Each row is a point on a tangle of strands that fork, close into loops and nearly touch. The rows are in no order.
Two points are linked if the straight distance between their rows is under 48.9. Some points are linked to none.
<838>: [  5  -9  17 -14   7  -2 -16   9  -7  21  -1  14  23  16   4   5  -4  16
   2   1   4   6  27 -20 -13   3]
<821>: [  8  -5   4  32 -16  17   4 -12 -12   3  11  16  -8 -27 -14   5   2  -8
 -15   4 -11  21  -9 -14   4  -2]
<492>: [  4 -14   0  -7   0 -12  -6   4  -8 -10  -7   1 -10  -5   7  11  24   9
   2  -7  -4   0   6 -19  -6   2]
<450>: [  6  20  16  16 -18  -8  -4  -2  13   4  -3   5   5   2  24  -4  -6  21
  21   4  12  14   1  23  13   9]
<66>: [ 10 -10   2   9  -9   7  27 -21   8  -7  13  13 -23 -40  -9   6 -14 -11
 -13   3  -7   8 -11  -1  14  -6]
<623>: [  6   8   8 -17   7   2  42   6  18  10  14   9 -12 -15  -4   6 -26 -29
 -15   6 -12   1  14   2  12  -3]
<713>: [ -8   0  -7  29 -11  -2  30  -7  17   7   3   9 -16 -13   0  21 -18  -3
  -9   5  -4  -3 -22  -5  16 -12]
<301>: [ 16 -10   3   6 -11   0 -10  12 -16 -20 -10 -13 -12  -2  -8   4  22  -3
  14  16  -2 -29 -14 -13 -14   6]
<963>: [-11  -7   1   4  -3 -13  15  -5  12  23  10  10  28   2  20   3  -4  18
  14   0   1   4   5  -4  14  -1]
<837>: [  3  44  -1  28 -12  -5 -11 -11  15   4 -13  -7  -1  14  21  -2 -18   5
   1   6   1   8 -11  29  -2   0]
<497>: [  1  -6  -9  -4  -1 -11  -5   0 -16 -15  -9 -12  -1  -1   1 -12  28  10
   0 -11  -1 -10 -13  -9  -6   3]
<777>: [  9 -21   5   4  -5  -9  -2   6 -13  -4  -2   8  -5 -13  -4  10  23  16
   6   5 -13  -7   1 -27 -11   0]
<930>: [-16   3 -15 -30  26  -3   4  -8 -15  -4  15   6   9   1 -15  -3  12   3
   3 -16  -5  10  12  13  -8  -8]
<1008>: [  7  14   6  24 -13  23 -29  -3 -18  -6 -11   2 -19   4 -19   7  28 -13
 -11  11   6   1 -19  -5  -2   9]
<454>: [  0  12   6   6  13   3 -24 -13 -15 -10   3   1 -20  14 -18 -10  20  10
  -9  -3   7   0  -6   7  -8  -5]
<696>: [-21   0 -16  -5  16   2  31 -19   9  -8  14   1 -14 -12 -23  -4  -4  -3
 -10  -6  -1 -12 -28  18  14 -22]
<248>: [-12 -10  -1 -15   7   5  12 -15  -8 -31   5  -5 -12 -25  -7  -5  20  -9
  -3 -10 -16   6 -23   2  -2  -7]
<795>: [ 20  -4  21  20   9   3 -12  -5   6   1   2   5   0   9  -1   1  -1  14
  11  15  -7   5  19 -19  -7  -8]
<447>: [  3  -7  -8  27 -18   9  29 -17  11   8   7  11 -16 -35 -13  11 -21  -9
 -13  11  -7   1 -22  -5  14 -10]
<804>: [  0  -4 -13 -29   1  10  -6  19  -8 -11   0 -26  25  13   5  10   2 -18
 -14   0 -11   9  30  -8   4   9]
<6>: [  3   4   0 -31  12  -7 -32  16   1   7 -19  -7  -4  25  -3  11   4   2
  -2  -5  19 -16  11  -3 -19   5]
<692>: [  3   0   4 -25  14   9 -17  15   6 -13  -8 -22   8  22  -3   8   5 -15
  -3   4  -4  -6  32  -7  -5   4]
<233>: [-17  -4 -15 -27  19  -5   9 -14 -13 -14   8  -1   1 -12  -9  -7  18   2
  -1 -19 -10   4 -10   8  -4 -11]
<871>: [-23  -9 -19 -25  24   2  27 -19   3  -9  15   6  -3 -20 -16 -11   2  -3
   2 -10  -7  -4 -22  17  10 -13]
<516>: [-16  14  -4  -6  -6  -5  21  17  13  17  11  -9   2  11  12   2 -13 -25
 -16   1  -9   6  22  -4  14   9]
<113>: [-12  -2 -15 -40  -1  14   3  16 -10  -9  10 -16  15   4   6  10   1 -27
 -15  -2 -14  14  21  -7   8   7]
<513>: [ 16  -5  14  -4  13  -1 -18   9  10  -9 -13 -11  -3  22   7   4   2  -2
   7   1   7  -6  24  -8  -3   6]
<446>: [ -6  -6  -8  -2 -15 -21  -2   5  -3   6 -11   2  13  -4  26  -5  18  24
  15  -6   9  -4 -16  -3   7  18]
<76>: [  6  17  -3  15   9  -8  12 -11  11 -21   2 -24  -4   3  10   1   2 -13
 -13  -4 -16   5   6   4  -3 -15]
<368>: [  0  -1 -16  11   3  -1   7 -13 -25 -16  17   7   0 -14 -31 -15  28  12
   0   5 -10  -2  -4  15  -7  -1]
<951>: [-13  -4  -4   9  -7 -17  11  -3  14  11   2   1  14   4  24   5   4  13
  12  -3   7   2  -6   0  19   6]
<236>: [ 17  -7  17  24   7  10 -10 -10   0  -3  10   8 -14  -7 -15  10   8   5
  -3  13 -15  10   8 -22  -3 -13]
<145>: [ 18   4  11  25 -15  12 -30   5 -12   3  -7   9 -20   3 -10  12  16  -1
   9  25   7 -12 -12 -13  -3  15]
<742>: [  6   0   3 -32   2  -4 -34  24   8  14 -16   2   2  22   1  22  -3  -1
  -2   6  16 -13  22 -11 -16  14]
<358>: [ 19 -16   4  10 -16  -3  -2  16 -14  -7  -7   3   0  -9  -6   6  23   8
  17  14 -11 -25  -8 -27 -17  12]
<170>: [ -8   5   2  31 -25  -1  12 -10  -2  19  16  16  11 -13   5   2   4  16
  14  14  -2   9 -26  -1  17  -1]
<943>: [  4 -11  16  -9  10   5   9 -11   2 -12  13  22 -23 -20  -3  13   3  -8
  -9  -9 -10  15   8 -11   2  -3]
<381>: [-20   6 -27 -25  21  -5  17  -5  -6   7  27  10  12  -2 -17   3   4  -2
   4 -13  -2   6  19  20   7   0]
<944>: [-14  -6 -11 -42  12   8  17   5  -1 -13   7  -4   9  -5   9   9   2 -30
 -10 -14 -11  11  10  -1   9   0]
<712>: [ -6   7  10   2  -5  -7  13   6  12  26   8   3  34  11  17  -3 -16   3
   6   5  -4  12  26  -1   6   5]
<786>: [  0  26  10   5   9  -3  -7   0  11  -3   4  -5  -4  25   9  -5   2 -11
 -17 -14  -3  10  14   3   2   8]
<375>: [  4 -17 -11 -27  -3  -1 -26  29  -2  -2 -36  -5  14  15   6  -1 -26  10
  12 -11  29  -9  -2   6 -25   4]
<475>: [-21  11  -9 -20   3   2  30  16  13  11   9 -10  -5  11   0   6 -13 -31
 -16  -5   2  -6   4   2  21  -1]
<588>: [ -8  -7  -6 -31  13  -1  28  -5  13  -9   8   1  -8 -15   8   7  -3 -25
  -8 -14  -1   1  -3   3  18  -2]
<387>: [  0  -4  16   8   6   0  17 -17  -1  27  21  29  -9 -12   1  -4 -18   0
 -11  -6  12  11 -17  -6  13  -8]
<684>: [  1 -16  -3 -32  11   1  36  -5  19   0   8  15  -8 -27   0  11 -11 -11
  -5  -5   3  -7  -3  -1  22   3]
<13>: [  4   9 -10  21   6   4   4 -19 -16 -16  11  -9  -3  -5 -25 -16  17   4
 -10   6  -8   4  -3  16  -7 -15]
<151>: [ -2  12  -8  21 -14  18   6 -17  -9 -18  -2 -11 -17 -23 -14   2   9 -25
 -23   2 -11  15 -20   9   1 -10]
<886>: [ -9  19 -15  36 -12  -4  14 -13   9   4  -6 -11 -12  -5   7  16 -10 -10
 -15   6  -6   3 -25   8   7 -14]
<264>: [-22  22 -11  25   4  -8  21  -9   9   2  -3 -12 -10  16  -3  13 -18  -4
 -13  -4   1 -11 -25  12   3 -21]
<219>: [ -5  39   5  27 -22  -5  -3  -6  18  13  -4   6   0   5  22  12 -12  13
   9  11   7  12 -10  26  12   0]
<691>: [-28  12 -20 -23  21   1  27  -2   1  14  26   3   7   8 -22  -3  -6 -12
  -5 -13   3  -3   7  19  15  -9]
<369>: [ 11  -4  19  25   2  22  -9 -18 -10   5  13  12  -9 -16 -21  -2  -3  -1
 -14   5 -15  19 -10 -25  -4 -19]
<649>: [ 18 -11  18   8   5  -2 -19   5  10   0 -11   3  -4  13   8   3  -3  14
  20  12   6  -3  20 -10  -6   5]
<166>: [  2 -28  19 -11   2   6 -28  23  20   3 -23   2  -2  12  14   3 -32  -1
  28   6  15 -13  12   8  -9   8]
<1013>: [-26  13 -13 -28  13   6  30   6   6  10  12  -7  -1  13 -13  -2 -12 -27
 -13 -12   6 -10  -4   9  19  -9]
<857>: [  1   2  -7 -28   5 -11 -29  14   0   8 -23  -5 -11  19  -9  -2   1  12
   4  -4  29 -19   0  -2 -28  -4]
<946>: [ -7 -30  10 -14   8   0 -35  17  19   6 -21  -9  -8  12   8  -3 -35 -13
  18   0  18 -22   0  12 -17   0]
<695>: [  1   2 -10 -18  -4   4  -6  18   0   0  -6 -35  32  18   8  -7 -10 -15
 -10  -1  -1   7  25   2   6  14]
<707>: [ 18   0  29   3  -4   6  -7   5  11   5  -5   7  22   3  13 -16 -22  24
  29   8   0  10  25  13  -4  -6]
<814>: [  4   7  -9  33 -24  21   7  -9  -5  -1  -2   2 -12 -31 -10  10   5 -27
 -20   4  -8  18 -13  -3  10   2]
<132>: [ -7 -28 -10  -4   0 -13  16  -6  -2  17  11  19  11 -24  13  -2   8  16
  -3  -8 -10  -5 -11 -21   8   1]
<709>: [ 16   1  18  25 -20  18 -36   8  -1   3 -10  14 -18   7   1  -1  -5   8
  29  29  11 -11 -10   0  -2  14]
<11>: [ 10  11  22   8  -2  -3   2   5  14  15   1   5  28  12  15 -11 -17  13
  15   8  -6  14  29   5  -3   4]
<417>: [ -4  -3 -13 -11   6  -6  -2   1 -27 -12   3   7  -7  -9 -32 -11  30  20
  10   2  -9 -11  -5   5 -24  -4]
<873>: [ -9   6   4  -5  -8  -3   7  17   7  24  10  -5  26  13  12  -2 -13  -9
  -9   7  -7  16  32  -7  10  15]
<687>: [ -7 -22   7  -8   9  -7  10 -13 -10  19  10  11  23  -9  11 -12   0  11
  -3 -12  -8   5 -12 -24  -2 -16]
<160>: [  1 -17   7 -13   6  -9  -4  -1 -14  19   0  15  20   0   8   3   4  19
  -1  -8  -3   5  12 -27 -16  -8]
<799>: [  1   0 -16 -22   1  -9 -10  10 -15  -2  -9  -2 -11   0 -31 -13  19  21
  15   5   7 -25  -6  -1 -34 -14]
<96>: [ -2  -8 -18 -14 -17 -19  -8  12  -4   3 -25  -2  17  -2  27 -10  10  26
  13 -12  13  -6 -12  -1  -5  17]
<504>: [ 25  -2   4  35 -10  10  -7   0  -3 -23 -12 -18  -9   2   1  -2   9  -2
  10  19  -5  -2   0  -9  -2  -2]
<102>: [  8  -6   5  -8  14  -3 -36  -5   6   0  -5 -13 -26  14  -8 -11  -6  -3
  12  11  16 -33  -4   9 -15  -5]
<848>: [-21  16 -14   9  14  -7  26 -15   9   1  15  -7  -8   6 -15  -2  -9  -4
 -14  -9   1  -9 -14  17   7 -21]
<267>: [  1   5   1  -7  19  -7 -21  -6 -17  -2  -1   1 -12  13 -19 -13  14  19
   1  -8  13  -6   6   8 -15  -2]
<708>: [  5  15   5  16   1  15 -31 -12 -17  -9  -4   0 -25  11 -21  -2  26  -1
 -14   6   5   1 -16   4  -5  -2]
<72>: [ 10  -3   4  22  -9  16 -16   5 -31 -13  -8  -5  -3  11 -20 -23   3  -2
  14  12  14 -29 -17   7 -17   9]
<103>: [  5  37   6  22  -3  -7  -6  -3  16   1  -3  -4  -1  24  19  -3 -11  -6
 -13  -4  -5  10   4  13  -1  10]
<16>: [ -9  -2  -5   1  -4   9  17 -21  -2 -25   7  -7 -16 -28 -10  -5  12 -17
 -13  -5 -11   7 -27  11   7  -8]
<397>: [  8  16   2  18   4  -5  21  -6  16 -10  10  -2 -13  -8  10  15 -13 -19
 -20  -1 -24  11  12  -2  -3 -10]
<586>: [ -3 -19  -6  13 -14  -7  16  -3  -9   7  13  15   2 -28   5  -1  19   9
  -4  -3 -13  -7 -23 -17   9  14]
<566>: [  4  -8 -21 -23 -11 -12 -17  17  -7  -2 -32  -4  15   8  12  -8   0  23
   6 -17  21  -8  -6  -5 -20   6]
<226>: [  3   5   5   7   6  -5  29  -5  16   5  17   8 -10  -9   7  11 -16 -18
 -16  -4 -11   9  11  -5   9  -6]
<430>: [ -3   6 -15  -5  19 -10   6  -7  -1   1   8 -22  24  12  -6 -19  -1   4
  -2 -13   4  -4  15  14   2  -6]
<50>: [  6  -6  -7 -20   0   6 -17  22  -4   2 -17 -26  39  19   7 -13 -20  -5
   1  -7  13   4  14  12   1  20]
<718>: [ 11 -17  29   8  -4  11 -25  12  17  -2 -16  11 -10   8  12  -6 -24  14
  36  14   9  -6  14   7  -3   5]
<699>: [ -9  -8  -6  28 -21  -3  16  -3  -1   7  11  11   7 -18   7   6  15   6
   2   5  -6  -7 -31  -8  21  16]
<965>: [  9  15   9  26 -23   0 -11  -4  -2  -6 -10  -1   0   2  18 -12   3  15
  18   9  13  12 -12  18  10  12]
<19>: [  7 -13   2 -22   2   4 -20  25  -2  -2 -29 -10  27  17  13  -8 -25   2
  11 -12  21   3  10  15  -6  18]
<569>: [ 14   4  18  23 -23  12 -21   6  -6 -12 -17   4 -10   6  10 -11  -3  14
  26  13  14   4  -7  10   2  15]
<597>: [  1 -18   6 -14   9  -5  11  -3  -3  -4  10  17  -7 -15   8  13   8  -2
  -8 -14  -9   9  12 -16   2  -1]
<694>: [  6  -6   9 -19   1  -3 -21  21  -3  15 -10   9  19  19   8  11  -5   8
  -1  -1   9   5  30 -11 -10  20]
<77>: [  3  12  -3  13  12  -6   3 -16  -1 -18   5 -20  -3   5   0 -12  12  -2
 -10  -7  -4   6  -1   7  -3 -15]

A fork is a point with three links, a tip a point with one. Leave the first point through the second and follow the links. Name the first fork or tip that comes.
<965>; <450> -> <786>
<50>; <19> -> <712>
<786>; <103> -> <267>
<799>; <417> -> <623>
<369>; <821> -> <233>
<248>; <16> -> <649>
<160>; <687> -> <170>
<848>; <264> -> <66>
<586>; <132> -> <857>
<963>; <951> -> <804>

A tip is a point with one link. Name the tips that can be reached along the links from each point below, in the order of the rows.
<375> -> <66>, <684>, <946>, <707>
<368> -> <623>, <799>
<569> -> <786>, <267>
<597> -> <301>, <497>, <943>

Name the points in between on the shortest way along the links from the first point to the second, in order.
<687>; <6> -> <160>, <838>, <694>, <742>
<712>; <886> -> <873>, <516>, <475>, <1013>, <691>, <381>, <930>, <233>, <871>, <696>, <848>, <264>
<475>; <566> -> <516>, <873>, <712>, <963>, <951>, <446>, <96>
<708>; <965> -> <1008>, <145>, <709>, <569>
<951>; <692> -> <446>, <96>, <566>, <375>, <19>, <50>, <695>, <804>
